A landscape with many peaks, sampled at points; each row gives a point and its height.
A climber steps from a point to the highest of its 2 nearest points, and stops where none of them is higher. Distance is the straight distance between rows; heights are no part of it.
Q_475 height 4.30: [-47   1  30 -15 -13   2  -8 -13 -16  -2 -24 -16  -4 -21 -18  -5 -12 -10
  25  10 -25   0  -7   2 -36 -14  -1   1   4  30 -15   5  -3 -21  -4]
Q_283 height 3.12: [  1  11 -25  -2  10  11  17 -19   7  17  12  14 -10   4  19 -19   7  15
   0  -6   1 -17  20  15   6  -3   8   7  -5 -17  -3  10  19 -15 -12]
Q_855 height 5.92: [-22 -19  25  26 -12   6  -9 -23 -12  13 -13  20 -13   9  -7 -11  10  15
   4  -8  11   0   5  12   4 -20 -15 -17   6 -37   6  14   4 -22 -17]
Q_133 height 0.30: [ 13  28   2   1  16   3  -8   5 -12   7  -8  26  14  24   7   6  -5  24
  -3  13  -9 -27  38   6  -4  12  13 -25  -7  21   1   1   1 -12  25]
Q_498 height 2.83: [  1  12 -12 -25   2  -8  22   8  25  12  -8   9 -21   1  11  -6  -1  -1
   6   3  -6  -4 -13  -3  10  -7  -1   2   3   4   8  -2  -8 -15 -19]
Q_122 height 1.51: [  9  -9  15  13  19   3 -17  -3 -15 -23 -18  -7  10   2   4 -15   3  -1
   0   8  11  11  27   1 -42   0  29   5   1  14  -2 -12   2   9  27]
Q_860 height 2.33: [ 21  25 -21 -32  10 -32  10  22  13  18  15  20  -9  17   1  20   1  -7
   0   4 -20 -10  -6  -4  14   6 -14  -7  -6  13  21   6 -17  -8   6]
Q_573 height 1.28: [ 10 -29  49 -15   2  -3   1  31  15 -15 -15  16  15 -19  -6  12   2  -1
  10  35   9 -28  27  -8  20  -5  15  -5  11  14  -4 -18  -8 -12  14]
Q_466 height 1.54: [ -1  13 -20  18   0   2 -32  10 -35  -5  40 -25  -9   6  -6  17  -3 -18
  -5   9  -6  28  -4   5 -14  14 -12 -25   6  -1 -15  21 -10  26   2]
Q_640 height 0.04: [  4   4  10 -29  -9  15  21 -11  48 -23   4 -15   9 -14  -3  -4  -2  -6
  -5  25  12 -36 -12   2  13 -12   8  46   0 -18  10  -5  18 -24  -1]
Q_263 height 2.80: [ 13  -6 -20   3 -13 -14   3  17 -13   2  58 -16 -10  -4   8  14  -4 -17
  -5  -8  17  10  -4 -11  27  -1 -22  -5  11 -25  -2  15   2  28 -19]
Q_421 height 5.35: [-15  -9  26  -1  -2   3   1  -8 -11  20 -25   0 -23  18 -23  17  14   5
  15   4  -5   9  -7   1 -14 -14 -27 -12  -2   2  20  20 -21  -2  -7]
Q_357 height 4.49: [-16 -29  22  -8 -25  13  10 -19  34  -7 -26  -1 -11 -15 -14   2  -1  14
  11   1  22 -13  -9  -6   5 -20  -1  21  14 -32   8  -8   7   0 -27]
Q_704 height 3.11: [ -9  15 -23 -16   1  -4   6   2   9  25 -13   5 -26   0  18 -15  -8  -4
  -9 -27 -12  23 -23   6   6  -6   9  -6   0   8   2  -1 -12 -17 -16]
Q_483 height 5.04: [-12   1  27 -14   8  19   5   1   0 -16  -3   1   5 -11  18 -27 -33   1
  21  16  -5 -11  25  -4 -13 -16  36   6  11   4 -11 -22  15  -1   2]
Q_287 height 3.06: [ 11  28  -9  -9   1   3  17 -24   1  26 -24  15 -25  16  11   7  12  29
 -19  -7  20 -11 -13  -2   0  11  -8   2  -6  -6  30   0  11  -6  -2]
Q_648 height 4.02: [ -3   8   2   9   8   7   9   0 -10   5 -31  15  -8   7  11  -8 -14  10
  -6 -28   0  31 -18 -12  19   4  -1  -1   6   5   4 -23  -8   4  -9]
Q_568 height 0.66: [  6  -5 -18 -14  12  11  18  -1  13  -9  -7   2 -15 -18  10 -12  -9   4
  10 -12   3  13  -3 -10  -9   4  22  19  11   5  -6 -16   1  12  -9]
Q_264 height 2.84: [ -4 -24  33  12 -14 -26 -17  14  17 -16 -18   9  33 -15   1  -8   9  -4
 -19  24  18 -21   5 -10   3  -4  -2   3   3   8  -2 -17  10 -22  10]
Q_81 height 0.76: [ -2  23   3   8  12  12  -6 -17 -13  -6  17  14   4  60   1   1 -14  -4
   4  -6 -25   7   2   1  14 -12 -17 -17   3  -4  13  10   1 -20 -13]
Q_350 height 1.10: [  3   7   4   3  12  10   4  -6  12  -8   3   2  -4  46  18 -10  -7 -14
   2 -15   1  22 -29 -15  16 -18 -24  10  17  -7  21 -11   2   0 -18]
Q_198 height 4.53: [ -4   8  -3  -6   2 -34  -5 -10  22  -6  41  13  -3 -13  24 -27  -9 -23
   1  14  -4  -6  -8   3  -1 -13   9  16   8 -10 -12  -7  18 -29  -1]
Q_73 height 1.68: [  8  -6  -3  28 -12   4  -3 -18 -45  17  23 -22  -6  21  -8  14  22   3
 -18 -36  21  13 -13   2  11   8 -31  -7  -2 -32  14  27  -9  23   4]
Q_173 height 3.30: [ 10  24 -14  26   0 -29 -30   3   4 -15  31  -2  11  -1  -3  22   8 -13
 -25  20   0 -13 -29  -5 -10  15 -15 -14  -5  17 -17  -2  19  -3  17]
Q_565 height 0.54: [  4  10   3   8  20  10 -14   7 -17   6   9  16   1  22 -18  14 -21   1
  14 -12 -31   8  21 -15 -13  -3   8 -22  15  -6   3   3 -11   5  -6]
Q_443 height 3.52: [-11 -23  38  -8  -2 -12  10  16   6 -15 -31   4 -14 -28   5 -22 -22  -5
  11  14  13  20 -12 -18  -2  -6  19  11  16   0  -2 -30 -12  -2 -10]
Q_101 height 3.22: [  8  15 -24  13 -18  -4 -22   9 -10   5  47 -29 -19 -28   1  23 -15 -15
  -9 -10  -2  23 -14   5   7  -2  -3 -26   0  -3 -21   5   8   6  -8]
Q_269 height 2.54: [  7  -4 -32  17   7   8   8 -12  -7  14  -6  13  -3 -39  14 -13   5  20
  -5 -33   6  -1  17   2  -1  15  32   0   2  -7 -25 -13  12   0  -1]
Q_192 height 3.93: [  4  13  -1  15  13  32  12  -5   0  -6 -10  15  -8   2  11 -13 -29  12
   9 -32   6  31 -30 -19  13  -1  -9   9  27  -9  -2 -35  -2  25 -12]
Q_265 height 4.28: [-10 -13   0 -10  -7  -5  12   5  22 -23   3 -16   2   0   5  -9  -7 -28
  12  -2 -13  15 -12  -2   3 -21   7  22  -1  11  -5  -9   5  -9 -18]
Q_901 height 1.11: [  0   4 -18  15   0 -18 -26   2   0 -11   6  -2  14  -6   6  -6 -14 -20
  -5 -10 -19  12   4  -1 -23   0  27  -9  -1  14 -16  -6   3  -6   5]
Q_259 height 2.34: [  9   7 -54 -14   4   2  20   6   3  11   1   6   2 -22   8 -12   7   7
   8 -24 -18   0  23  26  10  14  11   5 -20   4 -13   4 -12  15   6]
Q_614 height 4.59: [  5   6  29 -14  16  35   6 -17   7 -18  10   1   1   3   2   5 -18  11
  20  24   3 -31  28  -2 -18 -16  26  12   8   0  -1 -15  26   2   9]
Q_213 height 1.40: [-14  14 -35  -2 -15  16 -22   8 -27  15  22 -35 -15  -7 -13   9 -12 -11
   1  -7 -21  27  15  24 -25  10  10 -26 -10  -3 -13  25 -26  27  -4]
Q_807 height 3.21: [-31   3  40  -6 -17  -7 -11 -30   6   5 -36  -6 -12 -10 -27  12  19   7
   0  34  11 -18 -22  -3 -14   3 -18   6  -2  10   8   2  -3 -17   5]
Q_18 height 1.69: [  5   2  -9  33  -6   7 -16  -3 -46   3  28 -28   3  19 -11  18   7  -6
 -10 -19   0  24   1   6   1   7 -24 -21   3 -14  -8  21 -10  21   2]
Q_470 height 4.14: [ 13   2   8   0  23  21  13  18   7  -3   3  27  -2  10   8 -21 -31  15
  10  -1   7  30 -28 -30  25  13 -14   0  26  -2  -2 -32  -9  22 -13]
Q_270 height 0.87: [ 18   5   0 -20  18   2 -10  22  13 -14  34  16  18  25   0  24 -27 -16
  21  14 -26 -22  19 -11   5  -6  15  -3   9  17   6  -5   0  11  13]
Q_305 height 1.73: [  4  30  18   0  20  11 -27 -26   3 -23  11   7  -2  20  -9  16 -21  -4
  18  30  -7 -10 -14 -15 -33  -3   6   7   8  19   6 -16   8   7  20]
Q_54 height 2.81: [-16 -20  45 -17 -11  -1 -15 -18  18  -5 -23 -15   6   1 -25   3  29   2
  -7  48  17 -18   1   3   1  -2  -7   9 -14  -4  17  17  -9 -22  12]
Q_214 height 5.98: [ -5  -3  16  -7   5   0   4  -6  -2  18  -5   5 -13  11 -13  12  10   8
  15  19  -7 -11  14   1  -9  -7  -9 -15  -7   7   6  15  -2 -14  -9]
Q_540 height 2.67: [-10  12  36   0   9   6  -7  17 -24 -16 -34   2  21  13  20 -27 -32   5
   5   9 -12  11  14  -4  -3   0  27 -15  -9  14   0 -26  -3   8  19]
Q_773 height 0.91: [  5  19  16   4   9  -3 -13 -16   6  -8  20   8   2  52  -1  12  -7 -16
  -1  12  -8   4 -23 -14   9 -15 -22  -1   4   2  17  -2  11 -13  -9]
Q_327 height 4.54: [-11 -24  31 -47 -17  25  22   9  38 -13 -27  -7  -3   9 -12  -5   8   8
  21  27  15 -22  -5   1  32 -14  -6  15   8  -9  17  -3 -17  -6 -18]
Q_888 height 3.58: [-16  -6  27 -12 -22  -1  14 -14   6  -1 -34  -7 -10 -21 -14   5  -1   3
   9  13   8 -14  -3  -5 -13 -10   7  13  -2  10   2  -7   7 -18  -8]
Q_376 height 3.70: [-16  25  -1   1   8  27   1  -2   8  -6 -12  -1 -13  10  22 -30 -38  -7
   6 -40 -12  37 -31  -3  -3 -16   5   2  24  -4  -2 -24  -4   7 -19]
Q_432 height 3.31: [ 16  -6 -16  -2  23  17   7   5  -1 -13  -6  17  30   9  18 -28  14  16
  -4   0   7   6  26  13  30  22   8  15 -16  17  -4  -8   6   9  15]
Q_541 height 0.72: [-28 -19  29 -11 -21 -24 -12   3  12  -5   3 -16  27 -22 -16 -18  31 -15
  -5  42  -7 -27  10  26   2  -8 -25   4 -20   3  -9  22  -1 -34  14]
Q_942 height 4.20: [-13 -29  27 -22   0  30  20   8  23   0 -13   9  -3  10   3 -17   2  13
  29  16   9 -13  14   1  25 -19  -9   2  13 -20   3   0  -5  -1 -30]
Q_915 height 2.70: [ -5  27   6 -13  -6  -8  20 -12   5  22 -27  17 -19  -5  20 -14  -1  24
 -12  10  17 -16  -2   3   4   5   7  -3  -7  -4  12  -8  12 -19  -2]
Q_699 height 0.64: [ -6   3  -8  31 -14 -17 -18 -23  -8   5   2 -14   6  -5   7  -3  22  -7
 -39 -13  14   8 -27  12 -15   7  -4   0 -14  -4  -6  10  24 -21  10]
Q_700 height 1.87: [ -7  -8   5  27   7  -1 -19   1 -33  -8   6 -27   4  30 -15  12  20 -15
   0   2  -6  23  -7   8 -17   3 -30 -10  -8   9   2  23 -11  21  11]
Q_577 height 3.20: [ -6  -4  26  -4  -9  -9   1  -4   9  -7 -13   8  15 -20   6  -7  -1   4
  -5  20   8 -24  14  -3  -9  -3  10  11  -4   7  -3  -8  22 -22   6]
Q_358 height 3.82: [-16 -32  37 -30 -15 -10  18  10  21  -4 -37  -1 -24 -22 -11 -24   1   7
  18  29  23  -2  -1  -2  12  -3  19  10  12  -5   2 -14 -24 -12 -10]
Q_979 height 2.88: [ 24 -17 -13 -11  22  11  14  10   6   3  23  36  20   6   2 -19  -3  16
   6  -4  14   8  -5 -17  37  26 -14  16  11  11  -2  -9  -4  18   1]
Q_533 height 1.72: [ 16 -11  13  -5  14 -20  -2  21   1 -12 -17   0  -1 -20  -4   1   2  -1
   0  20   2  -1  20  -8 -30   6  29   0   4  21  -3 -10  -7  -4  19]
Q_106 height 3.50: [  7  11 -30  -3 -20  -8   1   7  -9  -6  27 -37 -16 -15  -1  21  -2 -16
  -8  -1   4  19 -12   6 -12   4   0   2 -10   9  -6  10   3  23   3]
Q_867 height 2.45: [ 23  39 -14 -17  15  -7   2   7   3   1 -13  22  -5  27  15   7 -18  12
  -8   3  -1  -4  -4 -17   2  17  15   0  -2  18  21 -18  -1   9  12]
Q_247 height 2.59: [  4 -21 -11  23 -14 -15  -6  10 -16   1  34 -28 -11   3   6   8   8 -24
  -9 -12   9  36 -11   2  16  -7 -12 -14   3 -20  -8  11   0  12 -15]
Q_36 height 0.55: [-16 -12  10   5 -35 -19   1  10  22 -15  -5 -20  22 -32 -18   6  19 -13
 -14  27   3 -24   0  23   3  -4 -25   7 -25  -5  -8  18   8 -15   6]
Q_27 height 3.94: [-23   5  27 -18  -5  15   9 -18  -5 -13 -29 -23 -11 -16 -30  17   2   1
  23  27  -8 -18  -4   1 -35  -4   9  13  -3  30  -5   1  -3 -13   5]
Q_846 height 2.57: [ 17  27 -13 -51  12 -10  33  22  31  17  -4  20 -20   9  12   5  -4   5
   8  12  -5 -29 -11  -3  21   9 -16   2   5  11  23  -2 -19  -8  -3]
Q_397 height 2.97: [ 15  -9 -21   1  19  29  19 -12   8  13  18  28   3  13  12 -37   6  27
  -3  -9  24  15 -11  -4  29  22 -20  12  16 -14  -2  -3   3   5 -16]
Q_598 height 0.63: [ -7  30   8  19  17   9 -33 -13 -25  -6   4  20   6  42 -14   8 -19   2
   5  -1 -34   9   0   1 -14  -1  -8 -27   4   9   3   8 -13 -10   6]
Q_209 height 4.66: [ -2 -22  15 -15   2  17  19  16  25 -26  -4   2   4   3   6  -4 -16 -12
  26   3  -7   7  -6 -21  21 -19   0  18  17   8  -1 -19   0   2 -25]
Q_111 height 1.09: [  5 -25  38 -21  -9 -11  -1  19  24 -17  -2  -6  14 -15 -29  18  23 -14
   6  46   5 -34  13   5  12  -4  -1   2  -4  10   3   1 -12 -22  22]
Q_689 height 3.60: [  2 -16   3  -9  19  47  20  -3   0  -7  -8  11  27  20  11 -42   7  22
   5   2   9  14  13   8  40  10  -9  15 -13   6  -4   1   7   8  -6]
Q_602 height 0.90: [ -6  -5  32 -11  -5 -18 -11   4  22 -21  14 -21  22 -15 -23   3  31 -20
  -9  58   0 -28  -1  15   6   2 -14  10 -16   9  -2  11  -4 -24  30]
Q_659 height 0.99: [  5   4 -39  21  -9   4 -26  -6  -3 -11   7 -10  14 -12   9   0 -22 -18
  -8 -44 -17  24  -5  -4  -7   4  38  -3   1   4 -21 -22  -8  13   2]
Q_273 height 2.05: [  5 -19 -31  15  -3  14  14   5 -20  16  15 -12   7 -15   2  -1  11   4
   6 -41  -8  19  10  -2  27   7   3  -3   3 -17 -27   3 -14  23 -18]
Q_303 height 2.09: [ 17 -20 -12  14 -20 -13  -1  12   6   0  21  -6  18  -1  -6  20  19   2
 -23  10  28 -17   1  -5  24  14 -23   7  -9 -37  10  25  15  22  -1]
Q_211 height 2.07: [  8  27  -5   2   7 -30 -21  17  15  -7  18  18  17 -12  -8  19 -11  -9
  -1  24 -22 -35   9   6 -17   8   3 -15  -3  29 -13  -4   4 -10  31]
Q_546 height 3.19: [  2  -4 -16  10  -5  17  10 -17  10  12  -7  34  -2  17  10 -14   8  25
 -16 -20  16   6 -24  -1  47  13 -21  -1   5 -21   7   1   3  -7 -23]
Q_15 height 4.00: [-13  30  -8   5  10   9 -14 -35 -17  18  -5   2 -33   3   6 -16 -13  11
   1 -14  -7  16  -5  16 -44  -9  16  -7   5  -4   3   6   1 -10   8]
Q_360 height 2.31: [ 18 -35 -15  10  -8  -5   5  17  20  -3  -3   5  33 -20  -5  12  27  20
 -18   5  28 -31  15   1  24  19 -14  16 -15 -32   7  16   9  21  12]
Q_620 height 2.53: [  0 -10  40  11  -1 -20 -19  10  15  -2  -6  18  18 -11 -15  13  14   6
 -11  43  14 -38   7 -16  -7   3  -8 -15   8  15  -7 -11   6 -22  18]
Q_885 height 2.36: [  2 -33  -4  21 -12 -26  -7  18   1  -6   6  -6   5  14   1   4  19 -23
  -8  -8   6  27 -17  -9  23  -1 -16  -3  -3  -9   5   6  -6   7 -14]
Q_107 height 3.44: [ 15  10 -23   6   0  16  17 -15  -5  19  -6  21  -6   9   4  14   2  25
  -8 -36   9  -8 -13 -18  26  11 -10  -3   7 -13   8 -10   5   5 -11]
Q_796 height 1.58: [ 11 -25  14  23  15   3  -4  28 -17  -9 -18  10  34  17  -8  12  -2   0
   7 -16 -12   7  27 -24  11   0  -1 -14  10  11  -4 -13 -13  11   0]
Q_625 height 0.40: [-10 -19   5   8 -25  -4   9   4   7   0 -22 -14  11 -16 -18  12  24   3
  -3   7  -2 -17  10  12  -6  -3 -13  -2 -24   9  -5  16   7  -9  -4]
Q_39 height 2.42: [  7 -30  20 -29  -8  -1  -1  -6  24  -2 -18 -13   7  13 -12   1  34   6
 -17  33  28 -12  -7  -2  12  -2  -6  27 -16 -21  36  23  -9  -3  11]
Q_82 height 2.19: [  5  -8 -32  -7   0  14  13   7 -11  18  22 -19 -13 -17  -4  14  -9  -1
  14 -38 -14  11   7  -9  -2  -1  12  -7   7 -17 -13   4 -11  28 -18]
Q_155 height 2.87: [  9  10  15   4  20   1  -8  24 -10 -25 -13  20  27  10  28 -30 -27   5
  -5  14  -4  14   4  -8  17  21  27 -10  -5  17  -8 -33   1  14  20]
Q_606 height 1.53: [ 10 -11 -28   2  -1  -5  11  -4 -16   7  15 -23  -1  22   8  -5  23  -6
 -10 -21   7  15   0   5   7   8  -6  10 -14 -11   7  16  -1  22  -2]
Q_863 height 0.97: [ 13  17 -27  -7   2  -7  -7  20   8  -4  23   7  13  15  -5  18 -21 -14
  12  -2 -32 -11  18   0   0   4   7 -13  -8  12   0   8  -6  10   7]
Q_600 height 2.22: [ 26  37 -15  -9   3 -29   1   9  12   4  -6  25   7  19   4  26  -1   2
 -15   2  -7 -17 -10  -8  14  13  -5  -5 -12  25  17  -7   4  -7  16]
Q_858 height 5.05: [-34   5  12   7  -4   9 -12 -10 -23  -2 -17  -3   3  11  15 -36 -28 -14
   8 -29 -24  36   3  14 -13 -23  11  -3   4   3  -6  -1  -3 -11 -10]
Q_232 height 2.82: [ 15  16 -36 -10   1  -2  27  -9   7  32  21   6 -20  -1   9   6  19  16
  -4  -7   3 -28   9  16   4   5  -7   0 -11 -19   7  19  13  -2  -3]
Q_790 height 2.28: [ -5  14  26   0  15 -20 -19   1  10  -5  15  15   6 -18 -12  12   3  -2
   9  52  -9 -43   9  -7 -13  13   1 -11  10  22 -18  -3   1 -23  27]
Q_911 height 3.74: [  4   6   2  27  -7  17   2 -27  -5  12  -9  20  -2  -8   1  13  -2  21
  -8 -26  10 -13  -4  -5   6  -4  -1  -9   7 -22  -1 -11  24  -9  -8]
Q_646 height 2.11: [ -2 -27  10  36  -7 -18 -18  24 -18  -7  10 -23  11  14 -11   9  24 -17
 -15  13   5  21  -4   1  -3   0 -28 -19  -5   1  -6  14  -7   9  -1]
Q_697 height 3.90: [-13 -27  21 -11  17  45  22   2   2  -6 -22   0  -1   7  11 -37   0  13
  24   2  11  17  11   4  21 -12  -6  11   4  -7   1  -6  -3  10 -21]
Q_127 height 4.38: [  0  -3  17 -13   3  21  21  20  28 -19  -8  19   5  -3  11 -14 -29   6
  16  11   8   8 -26 -21  36   4  -7   9  13  11  -4 -33   5  10 -17]
Q_893 height 4.09: [-14 -16  18  18 -26  10  -8 -30  14   6 -20  14  -6 -21  -9   9  -3  19
  -2 -13  23 -15 -10  -7   2 -17  -5   2   8 -31   3  -8  23  -4 -16]
Q_506 height 2.96: [ 11  16 -11  25  -7 -21 -10   2   7   0   6   5  25  -1  -2  16  20   5
 -30  11   3 -32  -1   8  -5  13 -19  -8 -16  11  -3   6  21 -13  15]
Q_292 height 3.13: [-10   3   3 -20  -6 -33   6 -15  13   8   1 -24 -39 -18  -2 -14   9 -19
  -8  19  11  10 -29   3 -32  -2  17  20   2   9   2   2  -9 -27   3]
Q_9 height 0.89: [ 16   2 -35  12   1   8  -7 -16  -7 -12  -1 -17   0   3   5   3  -9  -6
   0 -35   1  21  -4  -7 -24   7  29  17   2   2  -1 -17  -3  34  11]
Q_711 height 1.86: [ 10 -20 -16  20 -18  -5  -1  -8 -18  15  24  -1  -1  22  -1  12  23   7
 -21 -16  23  -3  -8  -1  31  12 -24  -7  -7 -45  15  27   3  14 -13]
Q_478 height 1.89: [  7  25   5  -2  18   1 -28   3   1 -11  10  18  12  14 -15  31 -22   2
  11  29 -19 -22   6 -14 -25  13  11 -15   5  27  -2  -6   0   3  20]
Q_42 height 1.79: [ 18  -2 -11 -21   5  -2  12  -2  -9  -1   7 -15  10  33   1   6  17  -5
  -4  -4   8 -13   3  -6   1   9  -6  20 -24  10  27  17   1  24  11]
Q_147 height 4.48: [-23  11   6  -4  10 -10  -4 -25 -16  25   6   2 -29   8  22 -40  -2  -1
  -4  -3   0  19  -5  13 -25 -14   7  -8   9 -14  -1  12   2 -30  -7]
Q_179 height 3.56: [  5   0  -6 -23   6   5  23 -12  27  11   4   3  -8 -14  10 -13  18  15
   0  20   8 -34  19  22   3  -2   5  21 -14 -19  11  14  17 -17   1]
Q_654 height 1.41: [ -5  20 -16   3   4  -6 -25  10 -12 -18  26 -16  -4   5 -13  28  -3 -14
  11  31 -19  -1 -15  -1 -20  18  -9 -15  -4  17 -13  15  -8  24   8]
Q_405 height 1.06: [ 13  18 -19 -11  -2 -21  -2  32  -8  -1  47  -7   5   8 -10  29 -13 -20
   9  11 -17  -7  11   1  10   8 -16 -13  -5   4  -1  21  -8  22   4]
Q_395 height 4.03: [-19  12   5 -10  -6 -22  -2 -12  -4   9   6  11  -4  -1  33 -38 -16 -11
  -2   1  -3   8 -10   1  -3 -13  10   5  11  -4  -4  -5  15 -34 -12]
Q_637 height 2.06: [ 19 -15   8 -40   8   2  19   7  10  -3   2  -4   7  14  -2   9  26   2
  -1  19  15 -29   2  -1  14   5  -2  26 -18   3  32  14  -2   6  14]
Q_242 height 1.88: [  2 -18 -16  32   1   2  -4   6 -24   5 -11 -16  15  -1  -3  -3  12  -1
  -8 -40 -14  24  18   3   1   4  10 -15   0  -2 -21  -1 -19   9  -3]
Q_488 height 3.43: [-23  24   1 -13   4   9 -10  -2  -2  17 -14  -3 -25  -6  14 -15 -35  -8
  -5 -40 -17  31 -29   5 -23 -15  17  -8  16  -2   3 -13 -10 -12 -13]
Q_727 height 1.27: [-18  15 -16 -23  -4  11  -7  18 -27  12  24 -33 -19   0 -24  25 -10 -10
  18   9 -22  12   2   9 -18   8 -12 -22  -6   8  -3  37 -25  31 -12]
Q_897 height 0.41: [  5   4 -16  15 -16 -17  -5 -17  23  -3   7  -7  12 -18  12   0  18  -4
 -40   5  16  -8 -20   9   1   2  -1  25 -24 -19   4  11  32 -16   8]
Q_854 height 4.67: [-42   2  15   1 -13   2 -20 -15 -21  -4 -19 -14   4  -8  -4 -12 -23 -21
  13 -19 -27  27  -8   9 -38 -19   6   2   5  23 -13   1   0 -13   0]
Q_123 height 4.10: [ 12  -7  14 -32  12  22  23  -2  19  -7  14  -5  -4  -4  -1   8   7   8
  17  27   6 -42  28   9  -6  -9  20  21   3  -6   7   2  13  -5   9]
Q_835 height 2.16: [ 12   7 -33   7   4 -19   5  22   8  -7  -8   5  22 -25   6  -4   5  -4
  -5 -17 -17 -11  27  21  -2   8  10  -7 -13  17 -15  -7  -7   6  18]
Q_440 height 1.31: [  5  -3 -12   9   7   0   5 -18  -1   2  16  -9  -7  36  10  -3  15 -10
 -12 -16   8  12 -20   1   4 -10 -12  14  -2 -17  18   8  11   0 -11]
Q_834 height 2.60: [ 25  -8 -12  19   4  -7   1  16  15 -10   1   4  44   0   3   8  25   7
 -28   5  10 -32  18   7  18  13 -10  12 -22  -6   7   4  21   2  22]
Q_525 height 1.43: [  8 -31  19  -2  10   0   5  33  10 -13 -12  17  19  -8   0   7  -3  -2
  19   8  -5  -5  22 -14  22  -1   6  -1   5  12  -5 -14  -5   3  -4]
Q_69 height 0.86: [-16  -2   4  40  -5  -6 -19 -31 -26   6 -15  -9  -1   6  11 -10  15  -3
 -29 -43  12  30 -21  23 -13  -2  -2   1  -3  -6   3  -1   6 -20  16]
Q_258 height 3.08: [ 21  -2  -8  -4  24  13   3  17  -3 -14  -2  25  28  13  14 -29  -9  13
  -1   3   5  31   4  -9  30  32   5  11  -3  29  -7 -23 -10  21  14]
Q_548 height 4.81: [-11  -5  11   0   3  10   9   6 -22  34 -31   7 -27  12 -12   6   3   8
   9 -35 -10  29  -1  -3  -3 -12 -17 -12   9  -8  24  10 -33   3 -11]
Q_84 height 4.90: [-16 -48  13   4 -14   5   8  -2  15   0 -17   4 -17 -18  -9  -5   3  -1
  23 -12  13  10  -2  -6   3 -24  -2   6  16 -27  -5  -6  -6   7 -32]
Q_425 height 2.78: [  3   5 -20  -2   3   0  18  -2   3  23 -25  26 -15 -23  17 -14   6  24
  -4 -14  10  -1   7   4  15  13  10  -3  -4   2  -4  -5   3 -10  -7]
Q_993 height 3.57: [-15  16   1 -10   6  -6  -6 -30  -4  19  -6 -15 -41  -5  -6   0   9  -1
   2  11  -1   8 -24  11 -44  -4   4   2  -1   9   2  11  -6  -8   7]
Q_948 height 3.00: [ 12  17 -24  -2 -15   4 -13   6 -34   9  54 -27 -19 -14   1  25  -8  -5
 -11  -7  25  15   2  -1  10  10 -21 -14  12  -8  -5  23   3  26  -7]
Q_412 height 3.63: [  2   3  -1  23 -13 -35 -19   4   7  -1  29  -3  -6 -30  -3  16   8 -16
 -11  17   6  -8 -21  -4 -10   4  -6 -14   2  -3 -24   3  15 -11   1]
Q_17 height 1.29: [-10  -6  11  39   5   9 -23 -23 -19 -21  -9 -19  12  -8  -7  -7   7  -6
   0 -11   1  15   3  10 -51  -7   8  12  -1   8  -6  -7  14  13  22]
Q_501 height 1.71: [ -3 -11   4  31   1  -1  -8  27 -17   4 -27   1  27  -2 -15  11  -4  -1
 -10 -32 -20  10  17 -12  -3  -4  -1 -29   6  17 -19  -7 -17  -4  -6]
Q_426 height 0.43: [  0  19  20  -2  18  24   0  -1 -20   8 -11  19   6  33  -3   8 -18  20
  17   6 -19 -12  33  -3  -1  -6   4 -25  -1   6   7   3   0  -4   1]
Q_46 height 0.17: [ 20  17 -18  25  13  -1 -12  11 -16  12  -3  15  16  12 -12  18   2  25
 -13  -3  -9 -26  28  -7 -21  20   8 -31   5  17 -10   0  -5   2  23]
Q_24 height 4.16: [ -6 -36  33 -43  -3   6  20   7  20  -5 -19 -17 -19   2 -14 -16  25  -3
  17  33  22  -9   6   3  10 -13  10  14   8  -8  18   1 -28 -12  -8]
Q_172 height 2.55: [ 17  21 -44  -9  -4 -19  23  10  -3  18  19  -3 -14 -31   6  10  10   0
  -8 -10  -4 -12  15  32   7   9  -6 -10 -21 -11  -6  12   1  11  12]
Q_843 height 5.36: [-33 -31  24  10 -21 -10  -9 -13   1  17 -17  12 -22  -7  -3 -16  -2  -4
  16 -16   7  17 -10   6   6 -31 -10 -15  15 -26  -4   3  -7 -19 -30]
Q_356 height 4.04: [ -4  -6  -5   5 -20 -41  -3  -5  26  -1  34   5   0 -42   4  -5   5 -21
  -7  17   3 -19  -9  11   2  -7  -5  12  -1 -22 -14  -1  20 -22   4]
Q_822 height 5.46: [-24   3  21  -2   2   4  -9   1 -20  -3 -14   7   7 -15  14 -29 -38  -3
  15 -10 -18  14  17  -3 -17 -15  27  -5  12   3 -13 -15   6  -7  -7]
Q_8 height 2.35: [ 13   0 -27  16  13  21   1 -13 -16  21   5   9  -7 -23   0   9 -11  17
   6 -44  -6   5  12 -13   1   4  23  -9  16 -20 -18 -15  -2  12  -7]
Q_845 height 1.26: [-10   4 -22   6  -3  -6  -8   2 -11  13  21 -15 -10  -8  -1   0  -6 -12
   3 -10 -24  16  10  12 -21  -5  15 -20  -8  -2 -19  16  -6   1  -6]
Q_742 height 0.78: [  6  -2 -21 -13  13  22  11  -6  -4  -4 -18 -12 -17  -9  -4  -2 -14   4
  14 -30  -3  18   3  -9 -37   2  30  20  10   3  11 -17 -16  31   2]
Q_487 height 1.16: [ -4  32 -19 -24  -7 -10 -12  24 -30   3  41 -16  -4   9 -12  27  -9 -12
   3  21  -4  -3   5   3   0  20 -29 -17  -8  19   2  42 -22  34   2]
Q_96 height 0.20: [  2   5 -13 -12 -18  -9  19 -12  40 -17  -4  -8   2 -24   7   1   7  -7
 -14   4   8 -19 -20   9   9  -6  -1  40 -17  -9   8  -3  21 -15  -3]
Q_909 height 4.41: [  5  -6   4   9   8   2   6  10 -27  16 -38   6  -1  12  -9  12   5   7
  -1 -38  -3  29  -2 -18   1   5  -8  -1   6   7  19  -7 -30  19   5]
Q_621 height 1.07: [ -6 -11  -3  34  -7   8  -6 -22 -17  -1 -11 -28  -5  -8  -3   7  17  -4
 -12 -36  11  26  -8  12 -24  -7   2   8  -8  -3  -3  -1  11  10  12]
Q_363 height 6.77: [-10  -6   5  21  -2  16   4 -14 -13  13   1   5   5   6 -10   8   6   7
   9  -7 -15 -14  24   8   2 -11  -8 -18  -5  -9 -11  19  15 -14 -15]
Q_868 height 2.71: [ 20  37 -20 -10  11  12   9 -20 -17  15 -16   9 -14  33   7   9  -9  19
  -7 -27   6  -2  -7 -11 -10  10   3   6   2   4  28  -9  -3  17  12]
Q_503 height 1.95: [ 25   1 -16  -2  10 -16  11  21  14 -13 -11  15   8 -30   6   6   1   9
  -4   2   7 -19  19  -1  -8  15  26  13   0  17  -8 -20   7   6  20]
Q_12 height 3.85: [  0  -4 -18   0 -24 -17   9   4  15 -28  22 -35  -7 -16   3   7  -4 -32
  -2  -4  -3  16 -25   7  -3 -11   8  21 -12   4  -9  -4  14   8  -9]

Two climbers start at each pair of points below. Name the first point that both come to, or write never.
Q_17 / Q_700: never
Q_565 / Q_478: Q_888
Q_790 / Q_133: Q_888

Write out the way that a climber takes from each point below.
Q_541: Q_602 Q_111 Q_573 Q_525 Q_796 Q_501 Q_242 Q_273 Q_82 Q_8 Q_269 Q_425
Q_73: Q_711 Q_303 Q_360 Q_834 Q_506 Q_173 Q_412 Q_356 Q_198
Q_96: Q_897 Q_699 Q_69 Q_621 Q_17 Q_122 Q_533 Q_503 Q_835 Q_259 Q_172 Q_232 Q_283 Q_179 Q_123 Q_614 Q_483 Q_822
Q_426: Q_565 Q_598 Q_81 Q_773 Q_350 Q_440 Q_606 Q_42 Q_637 Q_39 Q_54 Q_807 Q_888 Q_27 Q_475 Q_854 Q_858 Q_822
